Each row is a point on a tangle of strands that fork, close into loops and nearly touch. The rows are in no order.
In the rows, 128 means zero.
Points whose rows are less than 59.4 apart are linked; no others are. Some points are linked to none.
nadav: [ 79 147 124 145  92 103 122  79  52 107  79 102 139 108]
Depa: [ 88 132 128 107  87 138 181 139 116 132 133 136 101 112]
dod: [179 129 131 131 147 164 103 140 153 141 121 132 136 141]
kag: [102 115 142 117 112 141 185 140 127 139 123 154 124 108]
lumi: [166 144 103 117 116 166 116 139 154 130 158 112  99 154]
Vivan: [102  78 160 137 178  92 142 127 147 128 113 162 171 127]
mapo: [156 105 137 104  94 187 214 192 167 140 170 162  84 141]
zelar: [167 167 132 145 118 143  82 102  81 133  70 107 150 130]
fazi: [147 119 124 112 124 171 153 153 163 137 157 147 104 145]
popa: [ 46 134 106 135 109  60 129  97  89 107 143 110 120 101]
tagiv: [ 50 133 119 132 103  86 137  94  82 111 112 121 130 112]
nop: [141 150 132 148 147 106  64  88  90 130  82 129 160 144]
pog: [155 166 118 136 123 133  73 104 108 130  99 102 135 140]
Veb: [ 62 121 122 135 158  69  96  84 117 113 123 153 153 141]
Dudov: [ 84 134 127 147 135  79  90  68  80 110  89 135 158 134]
Rofef: [157 104 141 130 182 141 100 146 180 137 139 156 146 144]
zoz: [181 154 120 124  96 185 126 132 122 141 102 104 115 128]
razek: [139 102 171 112  78 182 252 180 116 142 102 124 119  82]
sodi: [ 97 142  87 136 110  75 118 120 111 114 194 110  98  92]
goti: [ 62 122 122 124 152  81 113 102 135 121 143 152 138 139]
lobi: [153 101 152 113 109 177 208 176 151 146 131 144 117 108]
Kem: [160 169  93 133 112 126  84 116 121 118 147  77 108 127]
Nuber: [172  95 154 125 154 163 152 168 172 142 125 137 137 126]
fogap: [105 134 115 118 148 116 106 122 153 127 156 142 121 145]
zoto: [160 157  86 133 123 121  88 124 137 113 176  86  99 132]
mazo: [150  77 161 130 200 125 122 162 191 133 133 150 156 143]
Pafa: [159 109 166 130 113 165 191 158 120 138  80 108 147  95]
Zepu: [ 62 142 118 139  87  98 137  93  66 111 102  99 127 105]
rinu: [137 109 149 117 111 165 198 160 139 144 120 144 123 105]
vana: [155  99 141 117 139 168 166 167 176 142 152 156 119 135]
fus: [ 86 126 102 114 142  84 115 127 152 113 199 129 105 133]
tuz: [114 112 132 119 152 131 132 134 158 136 144 162 135 137]
rufu: [166 131 143 141 155 133  90 119 123 141  92 135 158 133]
nel: [162 141 143 150 156 114  68 101 100 135  80 132 167 142]
lup: [189 142 115 117  84 204 163 155 139 140 133 112  89 140]
Kopa: [ 69 127 122 140 148  64  88  72  93 107 107 143 156 141]
vul: [117  63 177 131 193  95 142 150 171 128 107 142 171 139]
bina: [181 142 156 158 133 134  95 106  70 135  54 107 170 119]
fati: [ 99  91 148 130 170 109 143 131 156 134 132 170 157 128]
tam: [200 155 115 123  88 203 135 145 130 140 116 100 104 136]
Puse: [169 135 115 119 140 168 104 140 165 135 150 133 113 156]
vepe: [116 146  83 135 119  89 106 122 127 116 198 106 100 107]
vogo: [128  62 179 129 218  96 121 159 195 125 120 150 168 154]
bugof: [108 126 136 101  78 158 205 159 127 136 143 144  91 115]
Mut: [170  99 149 111 103 190 219 189 160 146 141 144 103 118]
pido: [ 57 125 104 121 137  61 127 123 139 111 198 134 104 117]
fotis: [157 138 108 112 103 169 144 151 152 130 161 119  88 149]
Rakis: [114 149 125 147 143  89  65  77  83 119  89 126 157 143]
vedip: [ 75 151 107 140  81  93 133 104  65 112 119  84 114  89]
Vepu: [105 145 135 148 103 119 118  82  57 115  70 117 153 116]
zugod: [180 128 162 158 156 116  84 110  85 135  60 119 176 132]
bunuk: [158 142 122 128 160 135  63 118 153 134 132 134 139 159]
Takab: [163 142 112 111  86 183 161 151 140 134 146 114  87 139]
zif: [ 42 116 116 115 145  71 133 114 141 117 165 153 123 133]
Luse: [164 161 114 133 140 134  56 109 128 131 114 109 133 152]
zer: [ 98 135 109 115 134 108 114 122 146 121 170 125 110 137]
Zag: [ 97 157 104 134 103 100 111 105  95 114 127  88 117 109]
davut: [173 126 150 144 147 142 111 132 121 140  88 126 160 122]
doza: [132 162  98 135 118 105  82 105 112 118 136  87 119 122]
Madem: [106 113 137  97  80 155 216 171 146 131 165 161  81 127]
Sevup: [ 60 136  98 134 110  62 123 107 100 113 166 111 112  97]
regos: [116 141 134 138 119 126 122 100  91 126  84 128 153 119]
lemit: [148 114 154 138 138 139 146 136 121 134  87 129 159 108]
kufuv: [140 147  88 128 134 108  88 127 145 112 192 102 105 134]
somi: [122 149 121 131 130 122  96 107 114 128 106 124 140 135]
Rima: [120 109 138  95  73 165 224 187 154 132 177 166  73 137]
daso: [152 122 128 129 176 139  81 134 174 134 147 156 142 156]
fovuv: [178 110 147 130 150 163 131 153 160 141 117 135 140 129]

A piece is all that can be reached along the links. How many separate loops has the piece of each point below (a circle has one, a figure eight two, a Y none), and how many tips (points with one link)?
Rima | loops 1, tips 0
Sevup | loops 2, tips 1
dod | loops 1, tips 1

How many points has the smallest loop of links through each point below? Write none if it is on no loop.
lobi | 9
Nuber | 8
vepe | 12
